Each scene shows the same named points in several views. A view is turned or mirrored, and shifted as a whole, has a little noise and may leave points out.

Scene 1
View 1
tek: [ -1 -10  -4   3  -8   7  12  26 -10   8  -4   2  -1   3   7   0  -2  11
  16  11 -22   3  -1 -17   1   5   6   5   0   3 -14   5   3   5 -10  -9
   0   4  20   7   6   1  -4  -4  -3   0  -3  -1   7]
zuf: [  0 -14   0  10  -9   2   0  18 -10   0  -5  -3  -2   2   8   6  -8   7
   6  11 -11   1  -3  -5   0  11   5   7   3  -4  -8  12   8   3   0  -9
  -4   3   7   6  -1   3  -3 -14 -11 -17 -15  -1  -2]
pupel: [ -3 -12   2   7 -14   6   8  22  -2   5  -2   1  -3   0   7   2  -2  10
   9  13 -17   9  -2 -19  -3  10   8  10   0  -5  -7   6   3   8  -4 -10
 -10   4  14   9   1   3  -1 -11  -5  -9  -4   4   5]
zum: [ -4 -18   0  13  -1 -12 -14  20   7   0  -3  -8  -1 -11  21 -11   3  -1
 -20  -3   9   9   4  -7 -10  12   7   9   5   6  22  16  20   8  -1 -13
 -14   1  -4   9 -18   8   1 -16  -5 -19   4   0   0]
som: [ -1 -15  -2  12  -4  -6  -7  17  -8  -3  -6  -6  -1  -3  13  -1  -6   4
  -5   5  -2   1  -2  -1  -3  11   3   5   6   3   0  16  15   2   1 -10
  -3   1   1   6  -9   4  -4 -15  -9 -18 -11  -5  -3]
vaz: [  8 -16 -14   9  12  -8 -10  17 -25  -4 -11 -12   2   7  13   1 -16   5
  -1   2   1 -21  -1  16   7   2  -5  -7   9  14 -17  20  22  -8  -1  -9
  23   2   4   0   0  -2 -15  -8 -13 -12 -23 -17  -6]
kel: [  1 -16  -6   9   1  -5  -3  21 -10   1  -7  -6   0   1  12  -3  -6   5
  -1   5  -4  -3   0  -2  -1   7   3   3   4   7  -5  14  15   2  -3 -10
   2   3   6   6  -5   2  -5 -10  -8 -12  -8  -5  -1]
Dat: [  0 -13  -4   8  -6   0  -1  21  -9   2  -5  -3  -1   1  10   1  -5   7
   3  10  -9   2  -2  -6   0   8   6   5   4   1  -8  12  11   3  -2 -10
  -2   3   9   6  -4   4  -4 -13  -7 -13 -11  -3   0]
gelo: [ -1 -13  -3   4  -5   2   5  25  -8   7  -5  -1   0   1  10  -1  -4   9
   7  10 -14   3   0 -14   0   6   6   6   3   4  -8   9   8   6  -7 -10
  -1   4  15   7   0   3  -3  -6  -6  -6  -6  -1   5]
kur: [  2 -15  -1  11  -5   0  -4  17 -12  -3  -8  -7  -1   3   9   4 -10   7
   3   9  -7  -5  -3   1   1  10   4   4   5   1 -10  15  11   2   2  -9
   1   3   4   6  -2   2  -7 -14 -11 -18 -17  -5  -4]
fofit: [  3 -11  -8   3   1  -1   4  24 -15   5  -8  -2   3   3   9  -4  -4   8
   8   7 -13  -5   1  -7   4   1   2   1   4  10 -13  10  11   1 -10 -10
  10   2  16   5   3   1  -8  -3  -6  -3  -6  -8   5]
Vur: [  4  -9 -10   1   5  -1   7  25 -18   6  -8  -2   4   4  11  -4  -5   8
  11   8 -15  -7   2  -7   5  -2   1  -1   4  14 -18  10  11   0 -11  -9
  15   3  19   4   6  -1  -9  -2  -5   2  -5  -8   6]
leve: [ -4 -16   2  13  -9  -4  -7  19   2  -1  -3  -5  -4  -5  13  -3  -1   4
  -7   7  -2   8   0  -9  -7  13   8   9   4  -2   6  12  12   8   1 -11
 -13   3   2   8 -11   6   1 -16  -6 -19  -5   2  -2]
pezik: [ -4 -10  -3   2  -5  -1   8  28  -3  10  -3   0   1  -4  12  -7   2   7
   6   6 -14   9   3 -20  -3   4   7   7   1   7  -2   8  10   9 -11 -10
  -4   4  17   8  -1   2  -1  -6   0  -3   5   1   9]
Ruzul: [  5 -15  -8   9  -1   0  -3  18 -19  -2 -10  -7   0   5   8   4 -13   8
   5  10  -8 -11  -4   5   5   5   1  -1   5   6 -18  15  12  -2  -2  -9
  10   3   6   4   1   1 -11 -11 -12 -13 -19  -9  -4]
View 2
vaz: [ -6  -3  15 -24 -19  -8  -5   5 -24  -6   2  -7  14   7   8  -2  20  -8
 -16 -19 -20 -13   4   0  -6  -4  18   0 -20   5  -3 -11   1  12 -12  -2
   7   5 -10  -1  -4  26  19  12  -1  -3  -2  -3  10]
pupel: [ -2   8  20  -7   1   0   3   4   0  -3 -11  -8   2   6   6   3  17  -7
  -3  -9 -12   4  10   9   0  -2 -19   1   5  -6   1  -1  -6  -9  18 -20
  -6  -4  -2  11   6  15   9   8  -5  20 -12   8   2]
Vur: [ -2   0  28 -20  -4  -3  -4   0 -11  -6  -4  -8   9  17   2   0  22  -6
  -9 -12 -12  -2   9   6  -9  -5 -14   1  -1  -8  -2 -16  -9   7   0 -14
   1   4 -12  10   8  22   8  14   3   6 -12   3   6]
kel: [  2   5  15 -12  -5   0  -1   4  -8  -7  -4  -5   2   2   7  -1  13 -12
  -8 -10 -11  -5   8   7  -1  -2   4   0  -3   0   3  -1  -4  -3   5 -13
  -1   0  -6   0   3  17  13   5  -1   8  -2   6   6]
fofit: [ -2   2  24 -15  -4  -2  -3   2  -8  -6  -5  -7   6  13   5   0  20  -8
  -8 -11 -11  -1   8   7  -6  -3 -10   0  -1  -5  -2 -10  -6   3   4 -14
   0   3  -7   8   7  20   9  12   1   8 -12   4   5]
Ruzul: [ -6   3  15 -17 -13  -7  -1   6 -15  -2  -4 -10   9   3   9   3  17  -5
 -11 -15 -19  -6   5   4  -3   0   4   0 -13   3  -4  -5  -1   3   3 -10
   1   0  -3   5  -6  24  15  12  -6   8  -6   0   5]
pezik: [  5   9  23  -8   5   4   0   1   2  -8  -9  -5  -1   8   4  -2  15 -13
  -3  -6  -5   5  11  10  -3  -4 -19   0  11  -8   4  -3  -9  -9  15 -20
  -4  -2  -7   6  13  12   7   5   3  16  -9   9   5]
Dat: [ -1   6  14  -9  -5  -2   2   4  -7  -4  -6  -8   2   0  10   0  14  -9
  -6 -10 -12  -1   6   6   1   0  -4   1  -2   0   2   1  -3  -7  12 -15
  -3  -2  -3   4   0  16  13   7  -5  14  -6   5   4]
leve: [  7  13   7  -4  -3   4   4   6  -1  -8  -8  -4  -6  -8   8  -4   5 -16
  -7  -8  -7  -2   8   7   6  -1   5   2   4   3   8  12  -2 -16  18 -16
  -4  -5  -2  -3   4   9  15  -2  -5  16   3  11   5]
gelo: [  0   7  20 -11  -1   0   0   3  -3  -4  -9  -7   2   6   6   2  14  -8
  -5  -9 -11   1  10   8  -2  -2 -14   1   1  -6   0  -2  -7  -5  14 -16
  -3  -2  -5   8   7  15   9   7  -3  16 -10   7   4]
som: [  3   8   8  -9  -7  -1   3   5  -8  -8  -5  -4   0  -3   9  -3   8 -13
  -9 -11 -11  -5   7   6   3  -1  10   0  -5   3   5   4  -1  -8   9 -12
   0  -2  -4  -3   1  15  16   3  -5   8   1   7   6]
tek: [ -4   5  25 -10   1  -1   2   2  -1  -2 -11 -10   5  11   5   4  20  -6
  -2  -9 -12   5  10   8  -4  -3 -26   0   6  -9  -2  -8  -7  -3  15 -20
  -5  -2  -4  15   7  18   6  12  -1  19 -16   6   2]
zum: [ 16  14   3  -3   1   7   2   3   0 -16  -4   0 -12 -10   7 -13   1 -22
  -7  -6   0  -4   8   9   7  -3  17   3   7   4  17  14  -5 -19  12 -15
   1  -2  -9 -15  10   6  17 -10   2   6  11  13   9]
zuf: [ -1   9  12  -8  -5   0   3   5  -4  -4  -9  -8   2  -2   8   1  13  -9
  -7 -10 -14   0   9   7   2  -1  -2   1  -1   0   1   5  -2  -9  14 -14
  -3  -3  -2   5   1  14  14   6  -5  16  -4   7   3]
View 3
pezik: [ -5   5   5   9   1  -6   3  -1  10  -8   7   1  -6   3  -2  18   9   0
   0  12  -4   6  -2   4  -9   6  -1   6 -10  17  -6  13  -4  -6  -7   0
   5 -10 -20  16   9 -10 -25   3  -1  -3 -10   5   2]
Vur: [ -4   9   4   7  -5   9  -6  -2   8   9  -1  -2 -16  -2  -2   7   2   5
   7  18  -9  11   6  -6 -11  -9   0   2 -15  17 -11   5   1  -7 -18   2
  14   2 -20  17  22  -4 -22   6  -4   3  -8   4   8]
pupel: [ -7   6   5  13  -7  -1   2  -1   2  -5   4  -1  -5   4   0  13   6  -8
  -3   8   0   2  -4   6  -5  15  -8   5  -5  13  -7  17 -11  -7  -9   0
  -3 -17 -19  20  12  -4 -22   2   2   4 -11  10   1]
zuf: [ -7   4   1  13  -4  -3  -2   2   0  -2  -5  -1 -10   5  -4   7   5  -6
   3  13  -3   1   2   1  -8   4  -9   8  -5   3 -12  15 -11  -9 -11  -3
  -5 -14 -12  12  13  -4  -9   2   4   6 -13   5  -1]
Dat: [ -7   5   0  11  -4   0  -4   2   1   0  -5  -1 -11   5  -4   7   5  -4
   3  15  -3   3   2  -1 -10   2  -8  10  -5   5 -13  13  -9  -8 -12  -3
  -3 -10 -12  14  13  -4 -10   2   4   6 -14   4   1]
gelo: [ -5   7   3   9  -4   0  -1   0   4  -1   1  -2 -10   2  -2  11   6  -1
   1  12  -4   6   1   1  -9   5  -5   5  -8  13  -9  13  -7  -9 -11   0
   3  -9 -18  18  14  -7 -20   3   1   3 -10   7   3]
kel: [ -6   4  -2   8   1  -2  -4   3   3  -1  -7  -1 -13   7  -5   5   6   0
   6  19  -7   5   6  -4 -11  -5  -4  11  -8   3 -15  10  -8  -9 -14  -4
   0  -9 -12   8  12  -6  -6   2   3   5 -11   1   1]
som: [ -7   4  -4  13   2  -7  -2   3   0  -4 -10   0 -11   8  -8   4   6  -2
   6  20  -4   1   6  -2 -12   0  -6  13  -4  -2 -16  12 -12  -9 -11  -7
  -8 -11 -10   6  11  -5  -2   0   6   5 -14  -1  -2]
vaz: [ -4   8  -6   6  -3  11 -15   3  -1  16 -20  -4 -28   2 -10  -9  -3   4
  14  26 -13   9  16 -15 -15 -22  -2  10 -12  -1 -23   1  -2 -12 -27  -4
   6   5  -6   6  24   2   7   6   2  10 -11  -4   5]
fofit: [ -5   8   3   7  -4   7  -4  -1   6   6  -2  -1 -15   0  -3   8   4   2
   5  17  -7   9   6  -4 -11  -6  -2   4 -12  15 -13   8  -2  -9 -16   2
   9  -2 -17  15  18  -5 -18   5  -2   3  -9   3   5]
tek: [ -5   9   8  10 -10   6  -2  -3   4   2   6  -2 -10   0   1  13   5  -3
   1   9  -3   7  -3   2  -8   7  -5   0 -11  20  -6  12  -5  -6 -13   2
   8  -9 -22  25  19  -5 -26   3  -2   4 -10   9   5]
kur: [ -6   5  -1  13  -6   3  -7   3  -2   4 -12  -2 -15   6  -6   1   3  -5
   6  18  -5   2   5  -5 -10  -2  -9   9  -5   0 -15  12 -11 -10 -17  -5
  -5 -11 -10  12  16  -1  -2   2   4  10 -15   3   2]
leve: [ -9   1  -4  13   5 -14   4   4   2 -12  -6  -1  -5  10  -6   9   9  -5
   1  16  -1  -2   2   3  -9   9  -7  14  -1  -1 -13  17 -15  -9  -5  -7
 -13 -18 -10   5   3  -9  -5  -1   7   3 -13   1  -5]
zum: [ -8  -3 -10  10  19 -26   6   5   9 -18  -7   4  -3  13 -10   9  12   3
   5  23  -2  -2   8   2 -12   4   2  20  -3  -7 -15  14 -13 -11  -1 -12
 -11 -14  -8  -4  -4 -15  -3  -2   8  -4 -13  -7  -9]
View 4
zuf: [ -5  -7  -2  10 -10  -8  -5   1 -17   7  -2   5 -10 -12 -10  17  -3   8
 -17   8   6   8   4   3  -1  -7  -4  -7   6   2   8  -6   7  -2   2  17
  -1   5 -21  -2  12  -3   1   6   4  -2   7   6  -3]
gelo: [  0  -3  -3  13 -13  -7  -6   3 -18   2   1  -2  -5 -15  -9  11  -2   7
 -15   9   2   9   9   8  -3  -6  -3  -5   8  -2   5  -6   7   2   2   9
   5   7 -24   1  18  -3  -4  -2   7   0   2   6  -3]
Dat: [ -3  -7  -3  11  -9  -7  -5   3 -18   6   1   4 -10 -13 -10  15  -2   7
 -16   7   6   9   6   3  -4  -7  -6  -9   6   2   7  -5   7  -3  -1  15
   0   6 -21   0  13  -3   0   4   5  -3   4   6  -2]
som: [ -4  -9   0   6  -9  -9  -2   1 -18  10  -3   8 -12 -11 -13  20   2   3
 -21   4   5   4   0  -3  -2  -5 -13 -13   7   2   9  -8  10  -9  -4  16
  -5   4 -12  -1   6   0   5   5   2  -4   5   2  -2]
tek: [  2  -2  -6  17 -13  -4 -10   3 -18  -1   4  -7  -3 -17 -10   7  -6   8
 -11  11   4  13  14  11  -3  -7   3  -1   8  -4   3  -2   4   8   6   6
  10   8 -31   4  24  -5  -8  -6   8   0   1  10  -4]
pezik: [  3  -1  -1  14 -22  -8  -6   6 -17   0  -2 -11  -6 -19  -9   9   2   7
 -18   9  -4   9   6  11   4  -3  -3  -1   9  -5   5  -9  11   6   6   2
   8  10 -25  -1  20   0  -1  -5  10   4   7   1  -3]
fofit: [  5  -5  -3  13 -10  -6  -5   0 -18   3   5  -2  -3 -17 -13  12  -1   1
 -13   8   5  11  13   6  -8  -5  -9  -9   9  -3   1  -6   6  -3  -2   2
   6   5 -18   8  19  -5 -11 -12   4  -3  -5  10  -1]
pupel: [ -3  -5  -4  16 -16  -8  -9   4 -18   0  -1  -3 -10 -15  -9  11  -4  13
 -14   9   2  11   6  10   2  -8   7   0   5  -2   7  -3   7   9   8  15
   7  10 -32  -4  20  -2   1   6  10   0  10   7  -5]
leve: [ -7  -6   1   8 -17 -12  -3   5 -15   8  -9   5 -17 -11 -10  20   5   8
 -26   6   1   3  -5   1   4  -6  -7  -8   6   2  11 -11  13  -3   2  19
  -3   6 -17  -8   5   1  11  13   4   0  14  -2  -3]
kel: [ -1  -8  -1   9 -10  -8  -3   2 -18   8   0   4 -10 -15 -12  18   2   1
 -19   7   5   7   5   0  -5  -5 -12 -12   9   0   6  -8   8  -8  -3  10
  -1   4 -13   1  10  -3  -2  -1   3  -2   1   4  -1]
kur: [ -4 -11  -3   9  -4  -6  -4  -2 -19   8   5  10 -11  -9 -12  20  -3   5
 -14   6  11   9   6  -2  -6  -8  -9 -12   6   3   6  -6   4  -9  -6  17
  -4   3 -18   2  10  -5  -2   4   2  -6   0  10  -2]
zum: [ -6  -6   5   2 -23 -14   1   7 -14  12 -17   5 -21 -13 -11  23  16   6
 -36   1  -7  -5 -15  -2   8  -1 -16 -10   6   3  15 -18  22  -8   1  18
  -7   6  -3 -14  -4   7  18  13   2   5  23 -15  -2]
Vur: [  8  -3  -3  14  -9  -7  -5   1 -19   0   9  -5   0 -19 -12   9   0  -1
 -11   9   5  13  16   8 -10  -4  -9  -8  11  -5  -2  -5   4  -3  -4  -4
   9   5 -18  10  21  -4 -15 -17   5  -2 -10  10  -1]
Ruzul: [ -1 -11  -3   9   0  -6  -3  -2 -19   6   8   9  -7 -12 -13  17  -4   1
 -12   7  13  11  12  -4 -11  -9 -13 -14   8   1   4  -3   2 -10  -8  12
  -1   2 -16   8  11  -6  -8  -2  -1  -8  -9  13  -1]
View 5
pupel: [  3   5   2 -15   3   0  -9   0   5   7  -9   7  11  -2   4 -24  -5   0
  -8  -9 -18   0  -2 -17   5  -4  14 -15 -21  -8  13  13  -4   1  -3   0
  -7  -2  -3   7  -9  -7 -10 -19   2  -1   3  11  -3]
pezik: [  8   4   7  -9   1   2  -5   2  11   7  -8   8   7  -8   4 -24  -3  -2
 -11 -14 -11   2 -12 -21  -3  -6  10  -9 -13   1  11   6  -3   0   1  -2
  -7   3 -10   4 -12  -5 -10 -18  11  -3  -1  10  -1]
zum: [  0 -10  16  -9   9   5  10 -10  12 -10   1   1   0  -8   3 -13  14   2
 -11 -13   8  -7   2 -20  -2 -14   7  -9 -23  -8  12 -17  -9 -13  -1  -1
 -23   7  -7 -18  13  -9   0  -8   3  -5  -3  -2  -5]
Ruzul: [ -5  -1  -6 -16  -5   7  -4  -4  -8   2  -1   5   4   1  -1   0  -6  14
   5   2  -1 -10   0  -9  -7   4  23  -8 -14   4  -2  17  -4   0  -1  -2
   1   0 -21   4 -11 -13 -15   5   2  -7   5   5 -10]
gelo: [  5   4   2 -12  -2   3  -6   1   4   6  -5   6   7  -5   3 -17  -6   3
  -5  -8 -10  -1  -5 -16  -4  -1  16  -9 -13  -1   7  11  -2   2  -2  -2
  -5   1 -12   6 -12  -7 -12 -12   8  -3   1   9  -4]
kel: [ -1  -2   3 -13   0   6   0  -4   0   0  -1   4   4  -4   2  -7   0   9
  -3  -4   2  -7  -1 -14  -5  -2  16  -7 -14   3   3   7  -4  -3  -1  -2
  -7   4 -16  -3  -7 -10 -12  -2   5  -8   1   3  -9]
zuf: [ -2  -1   1 -14   1   2  -4  -3   0   1  -4   4   8  -2   1 -13   1   7
  -4  -5  -6  -6   2 -15   2  -2  16 -12 -19  -6   7   8  -5   0  -3   1
  -8  -2 -10   0  -5 -10 -11  -7   1  -5   4   6  -6]
leve: [ -1  -4   8 -14   8   2   2  -5   6  -4  -3   3   7  -5   3 -15   8   5
  -8  -8  -3  -8   3 -17   4  -9  12 -14 -25 -10  13  -2  -7  -6  -4   0
 -16   0  -3  -7   5  -8  -6  -9  -2  -6   2   2  -6]
vaz: [ -7  -5  -5 -14  -8  13   0  -8 -12  -2   5   2  -1  -2  -4  12  -6  21
   6   5  13 -12  -1  -5 -15   8  25   0  -7  15 -13  13  -3  -2   2  -4
   2   4 -32  -2 -13 -15 -16  18   5  -9   3  -1 -14]
fofit: [  3   3   0 -10  -6   9  -6   1  -1   6  -4  10   1  -6  -1  -9  -9   7
  -2  -5  -3  -2 -12 -14 -12   2  18  -1  -2  12  -2  14  -1   3   2  -3
   2   6 -23   5 -20 -11 -15  -1  14  -6  -2   7  -5]
kur: [ -5  -1  -3 -17  -2   4  -2  -6  -5   1  -2   3   6   0  -1  -5  -2  12
   1  -1  -4 -10   4 -10  -2   1  20 -10 -18  -1   1  10  -4  -2  -2   0
  -6  -1 -14   1  -5 -13 -14   1  -2  -6   6   4 -10]
tek: [  6   8   0 -12  -3   2 -10   5   4  11  -9  10   9  -3   3 -22 -12   1
  -6  -7 -18   1 -10 -17  -3   0  15 -10 -11   2   7  18  -1   5  -1   0
  -1  -1 -11  11 -21  -9 -14 -15  10  -2   1  12  -3]

Which points are out of place in each view (at most two, in the order of its rows)? Write - if all are in place.
view 1: zuf
view 2: pupel
view 3: -
view 4: zum
view 5: fofit
